A landscape with many peaks, sampled at points; each row gives a point and its height.
A climber steps from a point to the highest of its 2 nearest points, and stops where none of them is higher. Distance is the straight distance between rows; heights are no part of it.
q691 height 335: [ 45   6  34  -1  -7  11  -6   5 -29 -15  12  -5   8   3  -2  13  16  17
  -4 -13 -12  -6  -6   5 -18 -12 -16  32   0  26  19  26   5   3   7 -16
 -30  -2 -17  20 -30  31 -23 -25  -2  10]
q704 height 160: [-14  24  12 -17  15  -3  16  -7  -2  -7  24   9  -8  -1  -8  -6 -19  -7
   7   6  22  10 -22  12 -25  21 -22 -22   4   2   2  -4   1   9  -8 -12
  -7   3  28   1  -2 -40   0   6  -4   8]
q596 height 564: [  9   5 -13   0  21   5  10  -1 -15  31 -15 -30   4  15   5 -25   2 -24
  -6  20 -25   9   8   5 -25 -32  -5 -18  14 -12 -11 -14  19   3   0   5
 -17 -29   4  30  18   2   3 -22 -11   3]
q706 height 90: [-27  15  -6 -11  -4 -19  -5   0  29 -18  -2   3   2  -9  -3  14 -36 -15
  25 -22  28 -16  26  -3  18  23   7   0   2  12 -13   5  -2 -11  -9   0
  -2  11  -2 -10  13 -23  23 -10   6  20]
q409 height 115: [-16 -36   9  24   1 -10   0 -14  -6  18  -8 -13  -1   0  29  33  -9   5
 -21  13  -1 -23 -31 -18  32  -6  15 -14 -43 -21  11  -1  -3   9  -3  14
  36  -5  10 -37   6  40   5  33  22 -13]
q361 height 552: [  5  14  -4   6  29  13  12 -10 -17   1  -2  -1  -1  11  -7 -35  20  -5
  12  47 -33  36 -22  25  11 -14   7 -29  25 -21 -22 -25   9  10  -2  -5
 -16 -25  28  11  -3 -17  21  -9 -32   9]
q457 height 173: [ -8  29  19 -14   7  35  15   8  14   3  17   0 -19   6   7 -11  -9   2
  11  19  -6 -18  -2  16   0 -13  -7 -23 -10   5  -4   5 -10  22   7 -27
  -4  -2  18  28   7 -11 -23  16 -18   5]
q939 height 461: [ 29   5  -3  -2  11  19  10  -4   6 -29 -33 -10 -21  18  -9  -8  23 -10
   6  23  -3  23 -12   4  22   3  21 -17 -11 -31 -23   2  -1   6  -4  -3
 -18 -15  17  37  21  13 -17  -2 -21   1]
q157 height 187: [ 35  -2  24   9 -13  -6 -12  -6 -23 -13 -22 -15  -1   5   4  20  19  13
 -10   2 -16  -3  -3   7   2  -8  17   5 -17  16  15   7  13 -18  15  -5
  16 -27 -15  44  -2  19  -1   5   5 -17]
q540 height 304: [ 32 -21   3  10 -29  20 -18  15   2   9  14   9  -3  12  -6  -8  20  42
 -13 -15  -7 -11   6   6 -18  -4 -24  28  -1  16  20  13 -13 -21 -26 -15
 -13  31 -22  50 -25  29 -14  -3  -6  -6]
q254 height 486: [ 15   7  -8  -2  27 -19  15 -34  -4 -24 -26  -1 -15   5  -3   5  12 -22
  12  21  10  21 -20  -9  24  22  26 -15  -2 -24  -9   1   0   1  -2   8
  -2 -11  20   5  21   8 -15   3 -11   0]
q866 height 266: [ -1   6  29  -2  -1  -7 -21   2 -26  21  16   5  17   1  15  -8  19  19
 -10  12 -23  15  -6 -18 -50  -5 -18  18   1 -14  19 -19  13  -9  14  -2
   5 -20  -9  -3   1   0   2  -1 -12   3]
q585 height 338: [ 32  10  21  16  -1  12  -8 -16 -29  -3   7   9   5   7 -17  -6  25  32
 -10  -7   1   3   4  15  -6  -2  -1  29   7   7 -11  25  -3   6  -2   1
 -19  -2  12  16 -28  12 -42 -19  -1  -6]
q542 height 223: [  9  -6 -18  -1 -36  10  20  -8  -6  10 -15   0 -24  -1  18  15  17  -2
 -35 -22 -20 -15   0   3  -9 -22  -3   1 -17  15  45  -2  -7 -14   0  26
  18  17 -44   4   1  32   5   5  13 -13]
q927 height 571: [ 16  -5 -26 -23 -27 -10  12 -17  11   6  -6  23   7 -10 -10 -15  16   7
   1 -24  -3 -31  20 -16   8  25   2  27  24   8  28  10  -3   1 -22  34
  -4  15 -36  -5   9  19   3  -9  23   5]
q574 height 701: [ 11  18  -2  13  42   8  23  12 -10  11 -20  10 -12   6  21  10  10 -20
 -10  15  -7  22 -44 -15  19  -6   1 -36  -7 -29  24   7  -5   8  23  16
  -7 -24   6 -23  12   0   1  12  17  -4]
q300 height 538: [ -6   2 -12  13 -12 -28  -2   3   3  11  -6 -27   1  15  -7 -14  20 -16
   5  -2  -4   8  29  -7  -9 -19  -5   4   4   7 -23 -29  18   3 -13   2
  26  -3  -6  29   9   6  17 -26  -6 -27]
q784 height 660: [-18  16  22   8  -5 -13  18 -12 -23  -9  12  12  18   0   0 -39  17  28
  46  23   6  11 -10  34  14  -5   8 -15  33   5 -23 -16   8  24 -11  -6
 -31   2  25  16 -11 -34  12   9 -25 -10]
q839 height 601: [  0 -11 -14  20  13  -6   5   8  -1  14 -41 -29 -20  12  17  -4  15 -28
 -14  13 -24   5 -17  -8  -9 -31  -5 -26  -1 -15   7  -7   4  -8  15   9
  -5 -21  -6  26  31  18   1  -4   9  -4]
q475 height 476: [-12  -9  -1   3  -3  38 -11  20  37  17 -22   6 -10  -6 -30   0 -26 -26
 -30 -10   4   6  -5 -11  -2   9 -14  12  20 -23   2   7  -3 -27  10  20
 -14  -2  -9 -25  10   2  16   3   0  16]
q882 height 621: [ -5  19  33  -3   6   6  15 -18 -15 -13  -3  18   2   1  -6 -22  12  40
  18  20   4  31 -26  36   1   6  11 -15  19 -10   5  -6  23  17  -2   2
 -25 -18  10  12 -16 -39   3   7 -28   8]
q680 height 320: [ 24   1  11   2 -17  23  -7  26  -8  19   5   2  -4   9 -10  -1  24   0
 -12 -21 -18  -8   6  -3 -19 -24 -31  17   7  17   8   0  -4 -15   0  -5
 -22   6 -13  40 -21  35  -4 -12  -9   7]
q828 height 636: [ -5  -2 -19   4  36  23  18  19   1  31  -2  19  -4   3  34  31   0  -4
 -15  14  13   2 -37 -15  13 -14  11 -26 -21 -38  24 -13  -7  13  13   9
   2 -16  -1 -63   3   6  20  29  15  -6]
q372 height 358: [ 42  -2 -14   5  -7  -1   3 -33 -26 -18  -1  11  -8   5 -15  -6  41  12
   0  -1   4  14   2  -8  18  10  17  17   7 -11  -8  17   1  24  -8   5
 -26   1  -4  22 -11  23 -51 -11  12  -3]
q443 height 551: [-18 -34   0  13  17  11 -18   4   6  23  -5   3   5 -24  19  24   8  20
 -22  -5  12  26 -18 -12  -6   7  -3 -14  12 -11  19 -16  -2 -16  23  19
  16 -11  -1 -66 -12 -10  33  32   8 -14]
q773 height 288: [ 17  13  11 -41   7   6 -16  15 -38  17   2  10  32 -36  19  10  17  13
  -4   6  -6   5  12  -9 -16   8 -29   9  -1  20  25 -14  18 -17  30  21
   0 -21 -17 -32 -17   3  23  11 -21  10]
q171 height 303: [  5  17  -8 -47  20  -4 -26  -6 -10  14  11  22  31 -32   4   3   3  11
   3 -12  11  -5   8  14  10  22  -8   5  -4  41  16  -5  24 -23  20   5
  -9  -1  -3 -21  -9 -18  19  17 -34  14]
q546 height 125: [-30 -20  -4  20  13 -24  -2  -5  10  14  22  -3  -2  -7  33  29 -20  -5
 -28   7  12 -22 -33 -27  23  15   4  -2 -39  -1  10   5  -3  -9   6  20
  31   9  10 -41  17   2   0  19  18   3]
q152 height 572: [ -1 -16 -14  27 -20  -4  -9  23  11  13 -17 -24 -16  24  -2 -10   4 -24
  -8  -6 -15  -8  21  -5 -27 -47 -22  -3 -10  14 -13 -19  12  -8 -10 -15
  16   5  -4  58   7  15   8 -19 -10 -12]
q620 height 533: [  1  10 -17 -21 -31  -6  13  -7  -7  16  27  22  -1  -6   6 -14  26  21
   8 -15  -5 -15  26 -18 -18  -2 -29  23  14   4  25  -6  -3  13 -11  24
   6  23 -16  -7   2  24 -12  -8  21  -1]
q184 height 562: [  0  -4  12   9  11  49  26   1   6  -6  26  -1  18  10  -9 -22  16  26
  -4  14  -1 -16  20  22  25 -12   4   8   0  -3 -15  10 -18  33  -8  -9
 -12  35  13  18 -38  -2 -49   1   3 -18]
q605 height 404: [ 37   5 -30 -14  18   7  28 -21 -27  11 -20  21  -6 -12   2 -14  27  -8
   2   6 -23  18 -10  -4  38  -7  10 -13   6 -28 -13   9   7  36  -3  15
 -14 -18 -10 -15  -7  26 -17 -24  19   2]
q852 height 460: [  4 -13  -9   6   0 -26  20 -24  10 -12 -24 -25  -8  18 -14 -11   5 -43
  -9  15  -4   4  17 -25 -12   1   9  -3  -2 -37 -52 -15  13   5 -17   9
  -5   0   7   7  23  15 -21 -18 -25 -16]
q735 height 568: [-23   8  -6  -7 -16  28 -14   1  10  -9  32 -15  -2  11  -4  -3 -14  26
  22 -24  11 -13  28  22   4   4  19   2 -16  11  -5   2   2  34 -12 -38
  39  19   0   6 -16 -22 -11 -12 -15  -9]
q278 height 649: [ 11  -8 -18   1 -18  -3  -4  27  54 -15   1   3 -12  12 -28  -1 -30 -26
 -12 -15  -6 -38  21 -14  -1 -14 -23   8 -20  17 -24  -6  -1  -5 -12  -2
  26  28  -6  33  -5   8  19  -7   1   7]
q469 height 553: [ -4 -14   4  15 -16  19   6  13  42 -30 -14  -1 -21  15   3   8 -16  -5
  -1   1   0 -11   7  -4  17   7  19   8 -32   3 -24  10 -12  -1 -22 -16
   7   8   7  28  18  -1 -27  14   2 -15]
q810 height 662: [ 11  26  30 -15 -22  24 -26  16 -19 -21  31  -9  26  11  -1   6  20  44
  19 -11   6  -5  22  28 -26  -8  -7  54   7  14  23  13   0   2 -14   3
 -17  -1 -23   0 -30 -14  -2 -13 -12  23]
q210 height 305: [  9  12  -3 -20   0 -31   8 -15  -8 -14   4  -5   1   6  -7  -2  -8 -15
  36  -9   9  -9  17  10  28   1  20  -8   7  20 -23  15   1  12  -7  -4
  -8   7  18  11   4   8  -3 -29  14 -11]
q98 height 462: [ 21   7  10  18  -3 -12  15  -4 -23   8   5  -8   8  29  -3 -31  34   2
  10  11 -14  18  16  -3 -25  -8  -5  23  16 -15 -11  -9  -5  10 -33   5
 -15  17   7  41  11  11 -23 -12  -2  -8]
q851 height 354: [ -5   4   7   2  26 -44   2  -3   3   1  -6   1   9  -2  13  -3 -11 -26
  31  19  25   1  17  18  13  16  15 -29   4  21 -32 -17  10   0 -13 -17
   2  -5  15  -1  17 -17  14  19  -6 -21]
q498 height 210: [ 15  -1 -28 -16 -18   6   8   8  13   7 -12   4 -10  -9   2  13   2  -5
 -21 -16 -11 -16  11  -6  -8 -14 -12  10  -6  17  20 -19  -2 -22   9  33
  21   1 -17  11   3  27  19  -4   2   5]
q439 height 334: [-19   5  -1 -17  20 -30  -4  -7   8  10   8  16  31  -8   7  -9   0   5
  28   2  15 -21  24  14  25  17  16  -6  11  28 -13 -11  26  -6 -13 -23
   0   9  10  -1   6 -21  22  20  -9  -9]
q902 height 239: [  8 -30 -15  20 -33  24  38  -9   5   4 -30  -3 -30   3   6  14 -14 -16
 -40 -22 -24 -14 -21   0   6 -27   2 -18   0  -7  31   9  -2  -6  -8  28
   1  29 -35  -5  13  44 -10   6  15 -12]
q138 height 432: [ 19  -5  -6   5  -6 -26  15 -18  22 -39 -38 -25  -7   8 -21  -4  -9 -41
  -1  32 -16  12   4 -43  -6  21   9  -4  -4 -54 -38 -13   5   1 -24  25
 -18  16   2 -14  16  17 -18 -20 -18   1]
q553 height 39: [-35  -7 -33 -20 -28  38 -17   5  14 -11  32 -32   8  -6 -21   2 -39  18
  10 -23  13  -4   1  22 -29  32  -3  30 -31   1   7  16 -27   8  -6 -49
  19  25 -12  -6 -19 -29  -4   4 -13  20]
q667 height 702: [ -1  16  14  -9 -24 -15  -8   7 -27 -11  22 -12  36  20  -1  -7  24  36
  45 -19  10  -9  21  21 -28  -6  -4  31  18  17  28  17  -2   4 -11  -1
 -14   5 -11   5 -16 -17   1 -15   9  20]
q580 height 644: [ 11   4  -6   9   6  10  14  23  -6  21 -38  -4 -18  10  18  18  16 -30
 -17  14 -17   6 -30 -11   0 -24 -14 -14  -7 -15  37  -3  -5  -9  31  20
   4 -25  -3   5  14  15   4  14  28   2]
q845 height 440: [ 27  20  -4  18   6 -19  29  -8 -29  -2   1 -11   1  18 -11 -43  39  -8
  26  15  -5  21  13  -1  13 -13  -6   6  15  -6 -30 -17 -16  23 -21  19
 -22  17  25  25  -3  17 -14 -30  -5  -2]
q420 height 252: [ -7  -5  20  -2  19 -22 -24 -16 -19   1   3  25   1  -6   6   0   9  20
 -12   2  -4  31 -17 -18 -25  13   1  -3  14 -14  12  -7  19  -9  15 -10
  19  -9   1 -12   7 -14  -1  22 -12 -12]
q448 height 105: [ -4   7 -30 -36   3   7 -15   7   9 -10   4   8  -1 -28  -4  22 -30  -9
  -7  -9  28   2   5 -23  23  33 -13   1   1  11  12   5 -12 -17  25  35
 -14   3  -5 -34   4  13  32  16  -7  25]
q677 height 216: [-19  -6   5  22   5 -27 -12 -14   0 -16 -17  -2   3  23  13  -1   3  10
 -26   3  12   6 -40 -23 -20  23   1  20 -10 -21  15  39 -27 -17 -12   8
  21 -14   4  -4  29  11 -36  14  25  -9]
q386 height 88: [  0  11  -8 -18  14 -15  19 -33 -19   2  17  18 -13 -21  12   3 -22   1
  18 -11   2  -8   4 -14  20  23  18 -11 -15  -3   9  11   6  15  18   4
 -10   7  -9 -28   5  -3  -5  -7  25   8]
q772 height 318: [ -6   4  13 -27  17 -19 -15   7 -10   7  15   9  40 -23  23   9   5  20
  27  -3  17 -14  18  22  -8  18   0   1   3  25  10 -10  17 -22  12  -7
  13   3  -4  -4 -12 -20  29  24 -15  22]
q393 height 97: [ -8  13 -29 -33  -5  -7  -8  -1  21 -18   7   2   1 -18 -19  19 -25 -15
  12 -20  22 -25  12   2  20  19   3   1  13  21   0   5  -8 -17   9  30
  -3  20  -6 -17   0   1  33   1   8  37]
q233 height 539: [ -6  11  -9  -2   6  19   3  10  10  41   4 -16  12   4   1 -21  -3 -20
  14  26 -10  -2  29  21 -22 -26  -8  -7  31  -8 -21 -15  15   8 -16   2
 -13 -18  13  10   7 -19  11 -20 -15  -3]
q562 height 321: [ 17  19  16 -11   2  -5  -6  -7 -19 -12  19  -5   3   2 -12   6   3  15
  10  -6  -8   3   3  21  12 -10  15   9   2  17 -18  10  14  11   0 -20
   6  -9  13  19 -13  -1 -12 -15  -5   0]
q66 height 46: [-31   0 -38   2 -15   2 -12   6   7 -10  16 -34  10   2 -12   2 -36   6
  10 -20  16  -2   2  21 -21  29  23  22 -30  -2   7  22 -10  -3 -11 -40
  25  11   5 -11   4 -41   4  11   1  27]
q164 height 419: [  6   5  -4 -18 -23  10 -18   4  29 -10  18   5  -3 -17 -26  -9  -5  26
 -13 -27  15  -4   7  -3 -11  25 -23  33  11  11   1  14 -24  -9  -5   1
   0  22 -14   5 -17  -1   9 -11   0  21]
q849 height 53: [-38 -11 -22  15 -19 -12   8 -11   6 -23   8 -42   6   5   4   0 -37  -3
  27 -18  35   6  16  17 -13  29  47  18 -21  -4 -16  24 -11  10 -25 -39
  19  15  17  -1   4 -47 -13  15   7   3]
q339 height 494: [  4  16  -4   1  12 -16   4  -9 -22  30  27  15  16  -2   5  -8  21  -7
  18  14 -17  -1   9 -10  -9 -30 -20   2  23  14  -8 -24  13   7   1  19
  -3  -7  18 -13 -19   5  -1 -29   9  -8]
q815 height 138: [-19  -2   6  -2  32   1  -4 -12 -15   1   3  12  14 -14  22  28  -8  -6
  -9 -15  26  15 -42   9  11  26   7 -15   2   3  28  11   1 -19  27   5
 -23  -2  -2 -60  -6 -17   4  25   3   7]
q110 height 596: [-21  15  -6  -6 -13  51 -32  24   6  12  32  -4   4  -3 -13   9  -5   7
   7  20   3  -7  27  -1 -13 -36 -52   6  14  23   3 -25  -7  10  -9  -7
   7 -14  15   3 -28 -25  25  -6 -35   3]
q551 height 275: [ 36 -24 -13  -5  -9   1  32 -10   0   3  -9   8 -16   0  -8   8  -9 -19
 -16 -17 -23  -6  18  -5  17 -14   2 -10  16  -4 -17   4  -3   0 -21  27
 -22  33 -20  14  -8  43 -16 -37  18 -15]
q954 height 277: [  0  -5  10 -23  -9   5 -19   3 -30  22  11  14  12 -22  14   1  22  30
 -11   4 -23  18   6 -22 -38  -2 -19  20   6  -6  32 -28  12  -7  31  13
   8 -19 -23 -33  -7   6  33   9 -19   4]
q51 height 199: [-20   3  13   8  13   6 -28 -15   4 -27  -5   3 -15  23   3  -5 -19  14
 -12  10  21  -4 -38  -5  -9  33  18   7 -21 -22  -3  35 -13  -9 -14 -23
  10  -6  15  10  20 -13 -33  22   2   9]
q755 height 397: [-20 -12  12   5  13  -7 -16   1  18   8 -17   5   0  -6 -18   4 -24 -13
 -10  10  -6  18  -1  16   6  -5  29 -19  23  -6 -43 -12  15 -15  -2  -2
   4 -20  10   5   4 -13  23  -9  -8 -17]
q136 height 71: [-36 -20 -16  26   8 -65   0 -15  -8 -22   3  -9   6   2  28   4 -21 -21
  15  -2  37   4  -6 -24  -6  38  24   7 -10   2  -3   5  -8  -4 -16 -14
  16  17  10 -23  34 -19  -7   9  33  12]
q606 height 185: [-17  14  20  11   2  24  -2   4   8 -35   9  -6 -23  16   6 -10 -21  18
  -3  21  12   7 -26  11  -9   5  -5 -12 -22 -15   0  16 -20  14   7 -28
   7  -8  18  24  13 -29 -23  32  -4   4]
q222 height 598: [ -1 -19 -18  33  16  25   0  32 -18  24 -37 -26  -1   8  20  16  29 -17
  -9   9 -13  10 -48 -12   8 -47  -1 -23 -11 -46  28  -7  -8  14  43   4
   1 -30 -20 -22   0  18   6  10  21 -11]
q803 height 258: [ 29 -28  -8  22 -10  -1  32  -7  -1   3 -21   1 -26  10  -4   8  -9 -29
 -31 -17 -22  -4  -1  -9  -3 -16 -11 -12   4  -7   5  15  -3  -8 -22  -4
 -13  41 -19  32   5  42 -30  -2   7 -16]
q702 height 513: [  0  11  -5  -1  -2 -33 -13   2 -16  24  12  -3  10   0   9  -6   9 -13
  19  11 -14   7  26 -11  -7 -18  -9  -4   5  24  -8 -36  11  -4   2   6
  28 -12   3   5 -12   4  21 -34  -1 -22]
q887 height 235: [ -5   4   9   4   7  -3  -1   1   8  12  -3  10  -5   1   3   6  -1   7
 -28  -4   2   7 -21 -17 -12  14   8   5  -2 -26  20  16  -5 -19  12  10
  11 -11 -10  -9  22   6  -3  13   8  -7]
q250 height 506: [ 15  13  -2  -7  -5  -4  15  -5 -21  33  35  11   3  -7  -4  -9  15   3
  -2  -8 -23 -18  23 -20 -10 -29 -28  12   3  12   8 -15  -2  15   8  19
   0   6   0 -14 -18  16 -20 -14  10   6]
q728 height 177: [ 39 -12  35   5  -1  -5 -18   3 -26 -16 -37   1   1  -1  14  21  15   6
  -7   4 -17  -3 -25   2  -9  -2  -4  -6 -20   6  22  25   8 -12  46 -17
  13 -32 -22  11  -3  17  -7  11   1  -5]
q966 height 625: [-17  36  25 -17 -24  34 -23  25 -14   1  40   2  20   0  -4  -2  12  27
  12  14   4  -1  18  12 -33 -20 -21  25   6  12  15 -11   0   4 -16   0
  -7  -4   6  -6 -36 -13   6   1 -24  14]
q820 height 593: [  2  13  17  21  22  36  33   3   0  20  10   2  24  -2 -14 -34  15  16
  -5  18  -8  -3  23  21   3 -21   3  15  20  -1 -24  -4 -12  20 -19   8
 -25  21  28  12 -39  -5 -22   0   0  -1]
q65 height 421: [  1  -8   6  12   2  -8  -3  -2  28 -10 -32 -10 -13   5 -25  12 -27 -32
  -6   8 -10   5  -4  -9  19   3  23  -3   2 -13 -40   2   4 -23   2   7
   5 -12   8   5  13  12   2 -16  15 -16]
q512 height 605: [  7 -23 -22  22 -15   9  -6  32  36   5 -12 -19 -14  16 -19  -5 -18 -34
 -24 -14 -20 -38  18   4 -11 -42 -22 -10   1  11 -22  -4   8 -15 -15  -5
   7  17  -9  42   7  29  17 -12   1  -2]
q809 height 198: [ 15   2  -2 -23   0 -10  -6  -2   8  11 -18  -6   0  -4   1  15   8   0
  -7   1 -12 -15   6   7  10  -6  13   0 -11  29  12  -1   8 -22  12   3
  26 -19  -8  24  -7  23  13   7   0  -5]
q967 height 149: [-21   6   2  -2  18 -27  -1 -11 -15  -2  23   3   2 -14  14  12 -27 -10
   5 -14  26  15 -31  19  -7  14  -7 -29  18  17  13 -11   7 -12  20  -5
 -16  -3  17 -32  -4 -39  10   3   3   8]
q100 height 523: [ 17  21  -2 -12  34 -16  13 -16 -10   2 -10  21  -2   1   3 -18   6 -24
   7  27  -9  19 -14   9  22   0  12 -25  18 -11 -14 -12  11   3   7   3
 -21 -16  10   6  14 -16  13  -3  -9   0]
q640 height 514: [-29 -22  -8   6  16  13 -28  12  14  16   0   9  17 -28   6  17 -15 -16
 -45  -5  13  12 -27 -11  12   8 -21  -7  13   4   6 -14   1 -34  18  25
   1  -9   6 -57   3 -10  30  20  -7  -3]
q321 height 377: [-25  -6  12  -4   9  -4   0  12  11 -14 -17 -10  -2   1  -4 -10 -26  -8
  21  32  17  21   1  28  24  -8  30 -25  19  13 -36 -20   5  -3 -14 -14
  10 -18  25   5  11 -16  13   2 -13 -28]
q703 height 609: [-10  -4   0 -19  -9 -15 -21  -2  12 -13  22 -16  16   3  -7  -7  -3  43
  25 -13  13  -9  25  21  -3  17  21   6 -15  22   2   9   8  15  -8 -38
  46  -3 -10   4  -8 -38   8   4 -18  -4]
q623 height 394: [ -8  -1  19   5 -17  14 -26  10  25 -12  10  -9 -21  -2 -15   3  -9  18
  -8 -26  10  -7  -9  15  -9  12  -3  24  -7  20   7  26 -23  -6   2 -23
  11   1  -4  10  -7  -2 -11  -4  -2   2]
q824 height 590: [ -1 -28  -7   4  21  25  -3  16  -2  31  -8  16  -8 -22  27  30  -2  11
 -13   3  -1  17 -20   4   1  -4   0 -32  -7 -17  13 -16 -12   9   7   8
   8 -28   2 -77 -24  10  41  39  18  -7]
q243 height 661: [-18   4  -6  -6 -21 -36 -14  -3 -10  -8  17  -1  34   7  -9 -25  26  25
  44 -25  20 -21  23  -2   2   9   0  22  21  14  16  19  -2  10  -8 -22
  -7  11  -8   3   6 -17  12  -6  14   8]
q690 height 447: [-12  -7   5  -3 -12  14 -13   9  43   1   2  10 -12 -14 -33   8 -14  -9
 -32 -20  17  -2   6 -14   0  20  -1  24  19 -12 -15   9 -21 -26  -6  17
  -4  18 -11 -12  -2   2  -2 -13   5  21]
q479 height 459: [ -3  -3  24   5 -17   0 -35  38   8  -6   4  -6   3 -10  -9  11  -5   8
  -9   2 -10   8  -7  -1 -33 -26 -30  10  -6  15  10  -6 -10 -17  39 -12
  19 -23  -2   9 -13  -4  24  -9 -17  11]
q470 height 614: [ -5 -14  -8 -14 -23 -26  -1 -22   8   5   2  29  17  -7  -4 -24   7   8
  20 -20   6 -22  25  -9  14  36   5  24  34  -5   7  22  -7  -1  -9   0
 -16  18 -20 -11  25  -7   8  -7  18   4]
q390 height 137: [-16  -2   2  24  32 -31   1 -11  16 -12   5  10   1   7  22  18 -25 -32
 -20  17  14   1 -22 -35  12  14   6 -13 -18 -18  -1  -1   7 -10  -5  11
   4   8  21 -20  25 -14 -16  11   8  -5]
q548 height 148: [-14   8  14  17  22 -13  20  -4  24 -14  -6   8 -10   3 -10   1 -32 -27
 -11  18  19   2 -14  -9  -5  19   4 -17  -7 -15 -19  -5   3  -1 -10  -7
  -9   3  32  -7   8 -30  -6  14 -11   5]
q406 height 495: [ 15  -8  -8  21   1 -16  22  -4   3  -2   1 -10 -16  19 -24 -24   5 -17
 -16   7 -12  19  19 -29 -19  -2 -12  -6   9 -26 -36 -17   0  18 -19  -3
   3  19  11  33   9  11 -30 -15  -5  -8]
q630 height 624: [-14  23  13  13   4  16  26 -10  -9  15  -5  11  32  -4 -12 -40  19  14
  17  19  -2  -3  12  26   7  -7   6   7  27  -6 -20  -4  11  22 -18   4
 -28   5  30 -10  -7 -23  -7  12   2  -1]
q449 height 352: [ 38   7  50  11 -10  20 -13  26 -12 -24   0   5 -15   6   2   8  13  28
   3  -2 -12   6 -14  16 -35  -5 -15  20  -9   6  27  30  -9   5   7 -31
 -27  -7 -28  25  -6   5 -22   1  -2   9]
q21 height 106: [ -9 -26  -9   0 -11  -3  27 -22  -2  15 -19  -5 -13 -11  26  20  -5  -4
 -19   7  -9 -21  -5  -2  16  -8  21 -24 -36  -3  15  -5  -6   3   3  16
  33 -10 -11 -26  12  27  12  25  26  -9]
q126 height 536: [-28   3  11  -8 -12  36   8  -3   2 -12  38 -13  11   6  -5 -17 -14  28
  22 -13   9 -20  17  17  22   3   9  14 -11   5 -11   9 -11  37  -6 -19
   7  36   7   6 -27 -20 -42 -11  -5 -20]
q12 height 291: [ 19   1 -16 -12 -20 -29  19  -8  -2  10  -2   1   3   4 -10 -15  -3 -23
  14 -13 -13 -11  26   1  25 -11   9 -10   6  11 -25  -5  -1  -1 -14  24
   5  13 -12   0  -5  35   7 -35  20 -13]
q633 height 116: [  0  -5 -22 -28  -2  27   2   5  -3  17 -13  33 -12 -25   9  25 -14  -1
 -10 -16   5  12  -8 -16  27  21   2 -12 -11  -4  19   3  -7  -9  28  26
  -5  -7 -10 -64   0   6  25   1  11  12]
q32 height 500: [ 28 -11   2  12 -12  10   2  -8  10 -30 -40 -15 -26  21  -9  10  11  -2
   2  19   3 -10   5   4  19  12  32   1 -12  -5  -8  16   4  -1 -24 -12
 -12 -14  -6  38  23  19 -28  22  -9 -13]
q31 height 371: [ 13  -3  34  15 -17  11 -24  19   7 -36   7 -20 -16  13  -6  13  -6  35
  -4 -14   6   2 -17  20 -22 -13  -5  11 -15  18  14  43 -12   0   6 -38
 -10 -10  -7  15  -3  -1 -31   7   6   1]
q894 height 62: [-36   0 -13   3   1 -37  11  -9  -8 -33  -7 -17  -5  12   0  -7 -13 -14
  27  -7  41   9  -1   4 -10  34  18   0  -7  -3 -13   4 -12   8 -20 -24
   6  14  11  10  25 -40  -5   1  15   9]
q14 height 570: [-34  10  -4  -3 -15  32 -22  41  23 -12  28  -4   0  -1   1   5  -1  18
   9  -6  -1  -6  16  10  -2 -28 -31   6 -17  32   5 -25   2  17   6 -20
  41  -6   6   7 -20 -29  17 -10 -28  -4]
q168 height 422: [ 31  -2 -11   9  18  -3  26 -16 -25   5  -1  -6   4   4   0 -24  25 -10
   6  15 -30  21   3  -4  27 -20   5 -12  14 -20 -20 -12   3  29   5  20
 -17   7  16  13  -4  25 -22 -33   5   2]
q80 height 126: [-12 -18 -12 -18  20   1  -5  -5 -16  10   2  41   6 -33  31  22  -1  14
   7 -22  20   9  -4   4  25  24   2 -31  -4   4  25 -13  10  -1  28   4
 -19   6 -12 -67   4 -15  23  31  14   3]
q749 height 96: [  6 -11 -13 -11   4 -28  15 -30  -4   6  -5  13 -10 -18  20  19 -24  -5
  11   2  -5  -8   0  -7  28  10  25 -23 -18   0  -4 -10   8   2   9  11
  14   1  -2 -18   9  19   5  -2  32 -16]
q647 height 382: [ 40   8   1 -11  11  -2   8 -23 -22  -4 -11  21 -21  -2   2   6  22   0
  -1  -8 -20  17 -24  -4  16   3   0  -9 -11 -11   6  21  10  16  17   5
  -8 -14 -15  17  -8  24 -30 -13  13   3]
q349 height 81: [-35 -15 -13  11 -10 -63   4  -5  19 -17   3  10  21 -12   9   7 -21 -15
  29 -20  28 -23  19 -23  12  37  18  -4  -4  11  14   2   0 -13  -8  -9
   1  24 -16 -26  32 -23  23   2  13  12]
q747 height 508: [ -5   5   0  -5   7  29  -1  27  28  25  -1  -1  -8   3 -16   1  -4 -12
 -15   0  -9  -4   9   0 -17 -10 -17  -7  24  -3  -5  -8   0  -9   1  12
 -11 -10   7  10   5  -4  13   9 -17  13]
q230 height 483: [-13  -4   1   1  -4   9 -36  23  14  13   5   0   0 -23 -14   9  -4 -12
 -23  -7  -3   2 -17 -25   2  -7 -32  -6  -5  21  10 -12 -14 -20  40   1
   5 -16   8 -27  -4   7  36  14 -17   9]
q531 height 582: [ -5  12  26   0  16  28   3  -3 -17  14  -7   1  10   6  -3 -17  18  14
 -12  21 -19  31 -14  21 -14 -18   3   0  29 -27  -3 -21  18   2  10   0
 -23 -23   0  14  -8 -27  13  -2 -30   0]
q923 height 600: [ -5 -16  -1  28 -19   8 -17  17  45 -26  -8  -5 -20   4 -11  14 -36 -18
 -16   0   2 -28  12 -14   8  -3  -6  15 -35   9 -26  16 -12  -6 -18 -22
  14  29   2  30 -10   4 -17  -3  12   8]

Where does a climber stop that starts at each point below?
q809 => q406
q894 => q704
q31 => q574
q386 => q406
q749 => q704

Write out the way that a climber takes from each point below.
q66 => q849 q894 q136 q349 q706 q393 q448 q633 q80 q815 q967 q704
q680 => q691 q449 q31 q623 q164 q690 q475 q747 q233 q596 q839 q580 q574
q540 => q691 q449 q31 q623 q164 q690 q475 q747 q233 q596 q839 q580 q574
